Each row is a point on a landscape with many peaks, with its height.
A climber steps from a point to the highest of its 2 nearest points, and stops where none of them is higher. Distance is the straight distance between rows; heights are no part of it.
Pov: [ 15  37  17  50  16  36  -5  -9  -7  26  -1 -19  -4   3  -8 -46  10  -4
   0  -8 -11 -17 -16 -30]  h=543
Lepal: [-18  11  -3 -16 -41 -14  -1  22  21  -6  30  20  -5 -12 -13  -3   5  12
 -12  -3 -31 -19  20 -14]  h=636
zit: [ 66  19  42  -3  22  -9  39   4   0 -18 -39 -41  46   5  42   3 -22  -6
   2  13  -4  -2  -1  26]  h=371
Nur: [-25   0 -57  12  36  20  23 -15 -32  52  80  26  12  26  -8  13 -10  -6
 -25 -38 -37   5  10 -42]  h=553
Mefe: [ -1 -13  16  19  26   6 -31 -27 -34  13 -30 -20  -5  11 -13 -14   0  -4
  11 -17  11  19 -24  10]  h=152
sut: [-20  28  31   1 -19  -3  34 -15  21 -15  24  -6 -26 -24 -30 -20  25  56
 -25 -19 -14  -4   1 -25]  h=708
Nize: [ 41  -5  -5 -24 -29 -11 -29  10  -7  -7  10 -17  27 -12  -4   3  -2  18
   5 -13 -17  16  22   2]  h=39
misag: [-12  11  35  31 -22 -20   1  38 -10 -24   3  14 -15  -5   0  25  10   0
  22   5   1  -9  -7  10]  h=585
non: [ 11  11  17 -29  36 -17  24   9  15   1  -5  -9  22   3  23  11 -29 -17
  -2  35  -7 -33  25   5]  h=357
levip: [ -6 -27 -25 -18 -15 -29 -11  32  -8 -17  -6  30  -5  27  -7  36  -5 -30
  20  19  17   1  -2  14]  h=338
neso: [ 41   4  11 -23  -8   1  11   0  17 -19 -21 -21  48 -27  43   2 -15   7
   3   3 -10   2  21  36]  h=318
Tosu: [-26 -29 -21  -7  32   9 -16 -16  -9  -7 -35  11 -15   7  15  20   0 -30
  10  16  53  16 -39  33]  h=377
mebob: [ 17  29  41   3   6  32  17 -14  15  -2 -23 -38 -16   0 -14 -30   1  25
 -16 -11  14   7 -19  -7]  h=434
balo: [-42  -8 -52  38  26  15   5 -19   6  51  46  27  -7  19  -3 -26   9 -14
   4   6  17  12  -5 -51]  h=562
Peri: [-39   3 -44   7  25  14  33  -9  24  54  47  15  -4   8   3 -11  -8  -1
 -15 -18   6  13  19 -60]  h=530
purun: [ 19 -14 -21  32  18  28 -32 -30 -25  33 -13  18   5   2   6 -40  23   6
  17  10  13  18 -26  -4]  h=76
sus: [-17 -18 -28  17 -16 -14 -34  -6 -30  18  40  44 -22  33 -33   5  27  -5
  20   9  -5   2 -24 -15]  h=471
Sas: [ -9  19  32  27 -14  -8   5   9  16 -20   2  12 -32 -14 -12   1  26  17
   1   8  13  -4 -19   9]  h=674
bis: [ -7   1   7 -50  -6 -23  26  18  25 -21  -6   1  23  -2  17  21 -23 -16
   1  30 -21 -21  37   8]  h=337
nebog: [-37 -19 -46 -13 -34 -12 -24 -11  15  -3  17  25 -11  16 -29  13  13 -14
  -9   4   0  10   8  -3]  h=265
nos: [  6  13  30  10  15  21   8   8   7 -12 -35 -11  -5  -5  20  -8  -4  -5
   7  10  29  -3 -30  27]  h=504
kidaf: [ 57  -4  47   7  20   3  29  24  -8  -8 -37 -29  18  21  26   6 -22  -3
  11   7  25  19 -21  26]  h=403
vuta: [ 14 -18 -16 -28  29 -19   1  13 -10   9  -2  -2  19  17  -4  20 -27 -32
   5  17 -10 -27  30  -1]  h=379
mivu: [  0 -11  16  -5 -41 -46  -6  15   0 -15  18  14 -20  13 -38  36  11  18
  -9 -18  -2  10  -2   7]  h=569
defev: [-17 -10  12   5  27  25  -1 -19   6  -2 -35  -3 -18   8  16  -1  -5 -14
  -2   3  52   8 -40  32]  h=440
nafi: [ 23  -6  22 -32  -2 -34   5  38 -10  -4  21 -10   8  13  -8  31 -25   5
   2  -7 -25  -7  14  -4]  h=467
veze: [-18  -9  29  27  -1 -12 -31 -15 -26  -6 -15 -19 -10   5 -34   5   0  12
  15 -24 -13  11  -7   2]  h=171
guma: [-33 -16 -41  21  48  31  -4 -37  -9  34  -3   6  -3   0  11 -23   6 -38
   1  25  32  -4 -10 -22]  h=656
piro: [ 13  15   7  20  14  36 -19 -31  -2   9 -26 -23  12 -26  12 -30   0   1
  -9 -10  -3  -6   3   9]  h=235
femid: [ -6  13 -16  14  22  21  11   7 -14  49  75  19  -7  11  -7  -6  -7   6
 -16 -23 -35 -13   7 -40]  h=589
teku: [ 46  15   7  17  35  21   3   6 -12  39   3 -19   0   6   2 -33  -5 -14
  -2   5  -1 -22  -8 -28]  h=493
Vusit: [-19 -38 -22  -2  14 -21  -5  14 -27 -20 -26  19 -12  23   5  42  -7 -37
  30  25  47  10 -28  20]  h=317
vili: [  7 -21 -45  28 -15  26 -38 -32 -19  27   2  46   3  -8  21 -26  35  -4
  16  18  21  22 -30   6]  h=50
mifu: [-14   3 -25 -46 -36 -17   8  21  17   1  34   8   3  -2  -1  15 -10  -7
 -24  -2 -45 -29  36 -20]  h=556
dopu: [-42 -10 -34  28  20  16 -19 -20   2  31  25  22 -22  10  -6 -14  10 -21
   9  24  28   6 -18 -22]  h=602
Dum: [ 24 -11 -15 -27   9 -30  -8  40 -36  10  35  19  -1  30 -15  35 -17 -19
   8 -13 -30 -20   9  -3]  h=431
nuv: [  3  20  57 -15  -1  -7  27  -9   7 -21 -16 -47 -16  -6 -24   2  -4  45
 -17 -22   1  11 -10  -2]  h=488
zado: [ 21 -15 -48 -47  26 -25   8  23 -24   7  30   2  17  32 -22  40 -32 -26
 -10  -5 -32 -30  27 -10]  h=402
vatus: [ 33 -10   0  -1   5   6 -18 -22  -5  -1 -31 -13  28 -25  22 -10  -6  -5
   5 -13   5   7   8  32]  h=274
tazem: [ 11  -8  -7 -60 -30 -33   4  26   6 -14  21  -8  11  12  -8  28 -21   6
 -15  -8 -39  -9  32  -5]  h=502
lotud: [-37 -21 -23  13 -54 -22 -36 -21  -6 -13  11  29 -14  10 -33  13  34  -5
   1  -3  -6  12  -3  14]  h=232
Peb: [-32  -4  -7  17   0   4 -31  -3 -13  -4 -15  17  -6 -13  15   5   8 -32
  17  12  10 -14  -6  17]  h=512
lil: [ 43  19  59   9  14  13  32  17  -1 -15 -42 -46   0  19  -1  -1 -14   6
   3 -13  26  14 -31  10]  h=437
pudu: [  0   5  15 -17 -59 -30   5  18  31 -26  16  14 -10 -10 -17  13  20  32
 -18  -4 -12   1  14   3]  h=545
mogi: [ -3   2  -5  16 -44   5 -22  -8  15 -21  -1  22   0 -29   4  -2  30  13
  -2  -5   3  10  -1  31]  h=123
gerid: [ -1 -24 -55  -3   4 -19 -37   6 -46  21  28  30 -11  29 -32   9   6 -20
  16  -4 -26  -4  -6 -21]  h=415
tida: [  9  13   3  11  46  32   8  -7  -4  53  10 -29 -18  32 -15 -31 -18 -13
 -20  -9   7 -17  -9 -47]  h=460
zego: [ -2   7  27 -40   5  -2  16  -5  21 -13  -8 -33   2 -19  -4  -6 -16  34
 -16  -6 -12   8  15  -7]  h=537
toka: [ 60  -8  28 -26   0 -28  14  10   0 -17 -26 -35  56  -1  32  20 -31   2
   8   5  -7  23  24  28]  h=346
zavu: [ 25  14 -13  -7 -13  10 -14  -3  13   5  18  -6  18 -21  -1 -25   4  16
 -11  -4 -13  12  26 -18]  h=52
rele: [-26  14  24   7  -5   1  11 -15  25  -2   9   0 -30 -10 -25 -10  10  29
 -17  -4   5  -1  -4 -10]  h=614
noni: [-17 -21 -51  12 -15  14 -43 -30 -13  12   7  35  13   1   2 -23  22 -20
  12  10   0  15   1  -4]  h=25
ziru: [ -2  46  27  27   9  24  15   2  11  -4  -3 -22  -8 -21   0 -34   7  11
  -3  -6 -22 -27   8 -24]  h=615
Mepe: [-47   6 -14 -19  17   9  28  -5  29  17  38   7 -20   4  -6  -5 -12  11
 -24   2  -5  -3  21 -37]  h=499
Poted: [-11  -8 -11  17   9  -3 -26  -3  -8  18  22  29 -28  10 -21  -5  23  -5
  14  14  20   3 -25  -7]  h=540
kugi: [ -1  16  28  -6  24  34  14 -12  12  28 -14 -43 -14  22 -16 -32 -20  -2
 -27  -6  14  -2  -7 -27]  h=430
Neru: [ 54 -27 -16   1  25   6 -30 -14 -41  25 -33   6   6   6  12 -18   7   7
  18   5  14  13 -20   7]  h=101
voz: [-22 -16 -24 -47 -14 -12  10   2  31 -14   7  10   3   5   1  10 -13  -7
 -15  20   5   2  31   0]  h=314
vud: [  7  17  -1  -8 -37  11  14   1  34 -41  -9  14   9 -37  23  -6  22  27
  -8  -3   8   7  -1  35]  h=91
Vivim: [  7  35  27   1   6  18  36  18  36 -26 -11  -2  -6 -14  22 -15   3   7
  -9  27  14 -13  -9  12]  h=571
Moteb: [  0  31   8  21  22  13  11  24   3  28  47   6 -17  -5   0 -17  -3   3
  -8   3 -19 -33   5 -36]  h=634
rofo: [ -7 -17  25  39   2  -3  13  20 -22 -14 -41  -4  12  -6  53  34 -17 -30
  38  -4  12 -10 -14  38]  h=441
febok: [  9 -11   4  30   9  -5 -23   1 -33   2 -36   7  16 -16  29  10  -3 -27
  31   9  -4 -20  -6  28]  h=423
gituz: [  5 -28 -69 -23  -8 -21 -24  19 -28   0   0  30   0  29 -19  19   2 -38
  10  14  -7  -3   1  -8]  h=376
lilo: [ -4  27  18 -30 -11   3  34  -3  21  -7  20 -29  -4 -37  -6 -20   0  45
 -22  -9 -31   0  18 -35]  h=598
ref: [-31 -20   1  21 -24 -19 -48 -21 -30  -5   6  14  -4   7 -30   8  19   3
  25 -16 -18  13  -6   3]  h=196
vab: [  1 -28  24 -10 -12 -10   3  -9  -1 -33 -36 -17  14   0  12  31 -12  18
   4 -20  21  36  -1  49]  h=465
betid: [-18   8  46  35   3 -13  23  35  -6 -27 -27  -9  -3  -8  24  25 -11 -13
  23   3   8 -12  -8  27]  h=518
nupe: [  6 -42  -5 -17 -34 -28   1   8   1 -32 -20  11   2  17  -3  39   2   3
   5  -9  28  40  -2  39]  h=544
zib: [-22  26  14  27 -18  12 -14 -15   2 -28 -14  -3   5 -38  14 -12  21  13
   5 -11 -20  -8   1  18]  h=160
zud: [-16 -15  34 -37  -6 -17  18 -16  11 -31 -33 -32   8  -6  -5  17 -19  24
  -8 -13   5  24  16  22]  h=494
riv: [ 29  33   5  -1 -26  19  12  -2  33 -22  10 -11   8 -37   7 -24  22  39
 -11   0  -8  16  11   0]  h=68
zed: [ 17 -20  28  11 -45 -47  13  14  11 -33  -5  15 -14   9 -17  42  15  23
  -4 -14  24  27  -8  25]  h=660
Befe: [-38 -20 -68 -34 -30  -1   5  -9  34  -7  20  17   2   6 -16   0  -1  -7
 -23   6   1   9  31 -22]  h=291
Zipi: [ 36 -19  11  21  29  20 -25 -26 -42  30 -48 -16  -1  12  15 -21   2   0
  13 -22  22  19 -43  17]  h=129
Bibus: [ -2  35  30  27  -2  35   4 -18  -2 -25 -39 -33   9 -31  18 -19  10  14
  -2 -27 -18  -7 -11  19]  h=195
kibo: [  0  42   8   9  18  16  33  17  22  10  22  -9   1 -26  21 -24  -4   9
  -6   7 -29 -41  26 -37]  h=694
lod: [-23 -16 -38  -3  28  11 -19 -14   2  13 -12  12   3  -8  11   0  -4 -40
   5  21  14 -13   9   5]  h=588
gal: [ -4  35   5 -10  -7   9  31  24  40  -4  26   9  -2 -21  10 -21   1  11
 -10  31   1 -23  18 -16]  h=629

Where does a climber stop that starts at each point below?
Tosu -> kibo
levip -> dopu
kugi -> kibo
lotud -> Lepal
vuta -> Lepal
vili -> Lepal

Call two points neighbours if one is among the 2 nearest of the other. Go from one point of each pair to the other, from neighbour to neighbour, staying as high as possible. Name the lowest point that can't be avoided.
guma, Sas -> Mepe
guma, Lepal -> vab
guma, kibo -> Peri
Lepal, zed -> pudu
Sas, sut -> rele
